Points on a hilly landscape, in no order, each with its height.
From any point a ball rolls to the lowest of the 3 points nearest to it. It stops when none of these is lower. Distance is the straight distance between rows; heights are no part of it.
k_99 height 3.12: [ 7 13  1  7  2  6 20  4  5 -7 24  3]
k_470 height 5.54: [-16  -2  -1 -15  -7  -4 -13  13 -10  18 -27  25]
k_147 height 8.53: [-17 -55   3  -6  -5  42  22 -29 -24 -23 -15  19]
k_96 height 1.50: [  5  11  17   7   2 -44 -21  14   8  18  -9   3]
k_983 height 8.28: [ 25  -6   4  24  13 -30 -23   3  28   0 -10 -27]
k_841 height 3.13: [ 29  16   8   0   7   6  18  -8   5  -4  43 -10]
k_309 height 8.08: [-26   0 -14   3   0  31  27   0  -6 -19   8  12]
k_262 height 3.75: [ 48   8  16  -8   1  -7   3 -35  17   7  25 -18]
k_869 height 6.06: [ 42  -7  18   7   6 -24 -17 -22  30  15  -3 -27]
k_538 height 5.97: [-26 -41 -10 -17 -17  16  -3  -9 -25  -9 -33  15]
k_422 height 6.39: [-40  -9  -8  15 -17 -18  -2   8   4   2 -19  -1]
k_356 height 6.33: [-29  -3  -5   0  -9 -21 -25  18  -5  13 -29  10]
k_837 height 7.96: [ 10   5 -11  12  24   8   2   9  21 -46  27 -35]
k_840 height 2.15: [ -2  18  -2 -11   2  25  27   5 -11  18   8  23]
k_222 height 2.08: [  6  16   9  -9  -5 -11  -2  10  -5  26   3  15]
k_217 height 7.62: [-20  -2  -7  27  -1 -24  -1  14  15 -23  -5 -23]
k_456 height 8.12: [-33  -1 -18   8  -5  19  30   5   1 -14  17   1]
k_579 height 3.89: [ 35  11  10   3  11  -4   6 -12  14  -6  32 -21]
k_809 height 9.04: [ 13  -2   4 -32   1  38 -16 -10 -43   6 -23  31]
k_612 height 3.76: [-29 -14  -8  -6 -13   0  -2   5 -14   7 -31  10]
k_978 height 9.17: [ -6 -38   5 -14   0  44  18 -21 -35 -18 -20  29]
k_376 height 7.09: [-23 -51  -9 -10  -8  24   5 -17 -25 -11 -27   9]
k_909 height 6.76: [-21   7 -12   2   0  13  23  11  -4  -5   2  10]
k_979 height 4.51: [-30 -17 -13  -4  -8  29  23  -2 -15  -4 -18  14]
k_948 height 1.11: [-10   8  -8  19   1 -17   1   5  10 -10   9 -10]
k_463 height 3.05: [ 7 13  1  6 -2 -6 15  9  4  4 20  2]
k_236 height 3.11: [ -6   3  -5 -16  -1  20   9   6 -23  16 -13  18]
k_569 height 7.03: [ 17   7  -8  16  20   5  -4   3  20 -33  27 -31]
k_669 height 1.91: [21 21 13 -7 -3 -6  8 -7 -1 20 25  8]
k_85 height 1.17: [-13  11   4 -18  -9 -14 -35  17 -17  25 -25  18]
k_20 height 7.15: [-40 -46 -14  -5 -21   7  -1  -8 -10  -5 -31   1]
k_366 height 6.48: [-11   2  -2 -27  -9   2 -57   6 -28  15 -43  21]
k_439 height 5.23: [ 28   9   0  11  15   0   1  -6  19 -13  27 -29]
k_436 height 0.96: [ 42  -1  28   1   2 -37 -26 -22  28  19 -10 -15]
k_92 height 7.88: [ 20   2  -4  23  20 -18 -10   3  21 -16   9 -31]
k_390 height 7.08: [-19   8   1   1  -6 -23  -7  14   2  21 -17   7]
k_116 height 8.22: [ 17  10  11  11   4 -32 -12   3  13   7   4 -10]
k_847 height 6.00: [ -8   9 -11  22   8  -5   7  13  11 -32  22 -19]
k_730 height 7.53: [ -1  -5  -5 -29  -3  14 -39   3 -35  12 -37  19]
k_337 height 0.82: [ 11 -13  -8  33  26 -20 -25   8  33 -26  -8 -43]
k_825 height 4.94: [ 36   8  12   3   7 -14  -1 -23  20   6  22 -24]
k_326 height 6.34: [-17 -17  -7  -2  -4  39  27  -8 -15  -5 -10  23]
k_570 height 5.45: [ 13  21  13 -16  -9 -26 -23  13   1  24   0  11]
k_605 height 9.34: [-25   5 -16  12   1  28  26  13   7 -30  30   0]
k_114 height 7.11: [ -8  15  12  -2 -10 -29 -29  23  -3  21 -25  12]
k_239 height 0.89: [ 10  19   5 -23  -6   8   2   5 -11  30   5  25]
k_348 height 5.31: [-26  -2  -8   5  -6  -6   6   9   0   3  -9   6]
k_773 height 1.21: [-22 -14 -10  -8  -8  15  10   0 -20   6 -20  14]
k_505 height 3.47: [-6 14  2  1 -2 -9  9 12 -1 15  3  9]
k_488 height 4.90: [ -5  13  -6  17   6  -1  13  11   9 -11  24 -12]
k_155 height 2.78: [ 37  21  22 -15  -5  -1  19 -31  15   7  39  -1]
k_717 height 4.12: [ -9 -19  -3 -20  -4  23   3  -8 -31  -4 -32  18]
k_576 height 4.64: [ 17  16  -7   8  15  14  18   3  15 -21  42 -11]
k_18 height 5.89: [ 33   6   9   9  11 -17  -7 -15  22   3  20 -24]
k_280 height 2.41: [ 26  20  19 -17  -9   7  15 -18  -2  24  32  14]
k_438 height 8.05: [ 17   2  -9  20  30  -3 -11   3  21 -26  15 -37]
k_552 height 2.51: [13 19  8  2  1  4 19  5  5 10 26  5]
k_383 height 5.04: [-40 -22  -6   0 -24 -13 -21   6  -7   6 -38   2]

Two balls start at each pair of points below. Name the first point that both come to, or write -.
k_505 and k_463 | -
k_576 and k_262 | k_669
k_155 and k_841 | k_669

Where does a ball stop that starts at each point below?
k_825 | k_669
k_147 | k_773
k_383 | k_773
k_837 | k_948
k_538 | k_773
k_20 | k_773
